Each scene shows the same named points in several views. A view is turned or mirrored, and shifted as a whole, has a little noise and may leave points out.
(in the rows, 128 means zero)

Scene 1
View 1
K_821: [131,141,119,120,155,135,129,105,133,103,124,137,90,134,129,123,151,132,135,146,128,127,146,136,129,157,127,121,113,149,132,149,132]
K_74: [124,143,121,113,132,125,128,121,118,112,158,115,93,134,129,146,136,161,113,127,134,104,147,124,135,170,116,134,111,137,153,151,112]
K_724: [107,145,106,127,118,147,125,111,110,111,144,158,94,144,123,119,129,114,109,133,137,137,135,147,135,148,115,123,108,136,139,122,100]
K_475: [159,138,122,131,150,160,136,130,132,116,97,159,125,153,142,135,110,81,174,84,124,144,118,155,80,151,134,103,186,110,100,128,105]
K_591: [135,144,115,129,145,160,129,120,128,111,104,169,105,146,133,120,123,87,147,113,128,148,130,161,94,151,124,104,149,125,112,130,109]
K_510: [116,149,114,116,138,144,118,124,122,112,123,149,90,130,125,130,124,123,111,126,140,127,143,149,103,174,103,110,120,124,135,150,112]
K_361: [129,153,126,125,139,141,129,112,112,110,150,133,108,153,130,118,152,127,128,142,114,118,136,141,146,169,134,116,118,148,142,138,123]
K_838: [126,145,121,133,117,151,132,116,102,115,155,147,115,165,133,123,133,105,127,120,119,130,124,145,143,148,131,123,129,137,137,111,99]
K_427: [128,147,119,117,143,140,122,122,124,111,127,140,96,137,128,129,131,125,124,126,132,124,142,143,114,172,115,113,125,131,133,146,115]
K_479: [149,120,113,128,133,140,153,103,131,109,146,133,107,149,142,141,135,131,153,109,129,133,126,123,139,117,140,150,132,142,129,109,104]
K_809: [130,148,124,111,161,128,122,114,134,105,122,126,85,124,125,127,153,151,125,154,129,112,153,133,124,183,120,114,109,148,138,170,142]
K_84: [136,143,124,116,147,131,131,118,127,110,137,122,99,136,130,140,140,145,132,126,129,111,143,132,125,169,124,124,125,138,137,152,125]
K_974: [111,161,126,111,159,129,110,105,121,102,132,133,78,128,116,107,168,144,104,180,123,115,158,144,140,194,119,102,86,162,149,172,146]
K_603: [134,138,125,114,146,119,136,108,130,105,155,104,90,131,130,143,151,170,123,143,131,102,150,113,147,166,128,138,104,151,152,155,127]
K_692: [158,139,133,125,161,138,143,107,133,108,134,119,116,154,138,125,159,128,163,134,109,118,132,134,141,156,153,121,140,154,129,138,133]
K_418: [129,134,113,126,126,141,135,114,119,113,142,142,103,145,135,133,129,121,130,117,132,129,129,135,128,142,124,131,127,134,133,123,100]
View 2
K_838: [128,130,106,139,133,131,116,90,105,160,122,147,157,122,126,123,97,128,136,135,134,126,134,98,135,155,130,182,114,124,112,111,93]
K_84: [142,113,108,138,143,143,122,122,132,125,143,159,145,149,111,140,104,126,154,138,136,137,144,146,134,147,142,156,129,127,104,134,117]
K_479: [152,128,98,140,128,152,115,117,108,175,122,160,115,141,127,144,103,150,143,141,110,137,146,130,151,154,134,166,100,143,119,92,105]
K_418: [144,127,109,134,133,133,116,106,111,151,129,155,148,140,127,147,101,134,139,132,127,126,136,118,144,154,135,168,108,128,110,109,107]
K_724: [139,135,114,132,135,124,124,106,108,138,128,157,167,143,134,161,106,124,122,136,133,113,137,110,142,146,137,178,111,120,109,119,111]
K_475: [131,107,122,142,144,126,130,97,113,175,114,89,120,149,113,158,71,142,181,87,110,117,122,119,105,188,167,140,66,100,119,116,98]
K_591: [132,118,119,135,145,120,140,103,112,155,111,107,142,143,126,165,83,128,151,110,118,106,136,109,107,168,160,164,86,109,118,124,102]
K_692: [136,109,93,142,146,159,137,127,132,159,120,145,113,127,112,117,92,132,164,147,125,141,159,145,118,149,150,170,124,143,117,131,104]
K_974: [134,116,105,129,157,136,151,135,146,92,138,166,175,135,117,140,109,95,128,165,155,116,167,140,115,123,150,192,164,131,102,175,125]
K_427: [138,118,114,135,145,128,128,112,127,123,136,145,158,148,118,150,99,121,146,129,135,121,137,129,124,153,146,165,119,116,105,138,116]
K_361: [129,118,100,138,144,141,129,111,127,140,128,156,153,121,118,117,100,121,141,149,141,130,150,123,127,144,139,181,136,131,109,134,103]
K_74: [146,120,108,135,139,143,107,116,130,117,154,181,162,148,111,136,112,127,141,142,145,143,138,140,156,142,128,161,136,127,98,128,119]
K_510: [139,120,122,131,144,117,128,110,123,112,140,143,173,153,118,166,101,117,138,122,140,114,133,122,129,151,146,163,117,106,103,141,120]
K_821: [146,121,105,134,143,141,141,130,130,131,129,153,141,144,124,155,104,121,137,145,130,121,157,137,124,141,148,177,127,133,113,140,116]
View 3
K_603: [135,127,100,76,125,121,177,135,126,80,133,119,118,93,139,142,128,152,95,137,146,141,122,119,111,108,131,112,111,78,86,138,125]
K_809: [131,115,112,79,135,132,193,122,142,108,134,113,126,114,154,155,130,139,120,124,129,144,105,130,123,90,125,122,118,104,84,129,120]
K_479: [120,137,118,103,104,99,144,145,115,103,107,143,120,101,103,123,120,158,100,130,143,102,125,113,146,146,139,139,144,95,135,144,122]
K_821: [121,122,119,93,120,127,182,128,129,118,130,124,123,121,137,149,129,147,117,125,129,129,105,122,136,105,125,136,133,105,103,133,120]
K_838: [104,131,126,127,105,104,155,147,123,131,138,126,127,124,109,108,137,155,106,122,154,115,107,139,133,125,123,138,132,104,135,159,128]
K_692: [126,127,103,101,107,123,165,149,135,114,113,144,132,106,125,135,133,130,102,114,145,123,124,144,155,117,141,125,133,120,102,146,98]
K_74: [126,124,114,83,133,107,166,131,133,87,142,108,123,97,138,126,123,152,106,134,143,141,112,123,100,114,127,110,108,81,108,141,143]
K_418: [111,126,131,108,117,99,153,135,127,116,131,122,125,113,118,118,125,154,114,128,139,117,108,123,126,130,128,133,133,97,140,144,139]
K_427: [114,116,131,94,132,107,167,124,144,121,135,114,132,116,140,131,128,142,129,122,129,132,101,133,121,112,127,126,127,110,121,135,135]
K_84: [128,119,117,84,126,112,166,128,144,104,128,119,130,101,140,132,125,140,116,126,135,133,115,129,122,115,135,119,122,103,108,134,130]
K_361: [117,124,115,111,114,118,172,142,131,120,144,120,128,120,127,122,141,145,103,121,149,136,110,147,123,105,124,125,118,106,108,154,123]
K_724: [103,124,140,109,123,106,167,125,122,125,144,113,120,128,123,125,127,166,123,131,134,124,95,119,117,118,117,139,134,94,139,141,148]
View 4
K_479: [134,113,160,131,128,147,153,79,151,157,180,146,161,104,118,114,112,112,130,118,155,136,126,112,99,150,126,118,159,147,101,100,115]
K_603: [104,82,170,166,99,131,148,110,136,161,142,137,135,148,130,121,121,120,140,92,162,132,140,106,123,155,119,85,126,153,129,124,104]
K_591: [132,138,129,106,134,126,157,118,146,128,145,145,166,97,147,155,121,102,125,160,157,133,111,137,120,120,102,151,142,125,100,115,134]
K_510: [106,118,153,138,122,118,155,130,139,123,119,128,140,128,150,144,104,108,128,126,155,134,119,128,146,121,96,136,132,123,121,119,125]
K_821: [115,103,150,145,105,124,149,127,145,151,153,151,148,130,144,137,131,114,128,119,165,124,139,127,122,133,106,122,128,137,122,121,108]
K_84: [108,100,155,142,111,127,156,113,139,149,131,132,142,134,140,139,122,113,138,122,157,135,126,114,122,145,114,105,129,148,119,126,121]
K_809: [98,90,152,153,92,115,154,138,136,154,131,145,135,147,152,148,134,116,137,119,166,126,142,122,131,134,105,105,111,138,130,134,111]
K_475: [140,140,120,82,145,130,172,93,150,132,137,137,171,81,150,167,118,98,135,191,151,142,95,127,96,135,117,150,142,137,82,111,153]
K_838: [141,137,150,124,143,133,123,105,131,121,147,132,163,112,113,112,125,111,117,115,145,125,116,131,127,134,112,120,153,145,117,112,122]
K_427: [115,114,149,136,119,122,143,125,135,132,128,134,149,129,139,136,124,110,126,123,155,128,125,125,133,130,105,120,130,137,121,125,120]
K_74: [103,95,171,158,116,129,144,109,134,140,123,121,133,144,129,122,105,116,134,97,154,135,124,109,137,149,113,94,136,144,128,121,114]
K_974: [99,94,152,166,87,107,132,162,128,140,129,147,136,160,150,136,152,118,122,100,165,111,153,134,147,121,89,106,104,133,146,141,98]
K_361: [129,115,149,139,120,124,126,119,127,136,141,138,154,128,127,123,143,115,123,111,152,119,131,128,122,136,109,103,130,150,129,127,114]

Which points are out of place in each view (at most two, in the order of its rows)? Write none if all are in place.
view 1 | K_724
view 2 | none
view 3 | K_838
view 4 | K_427
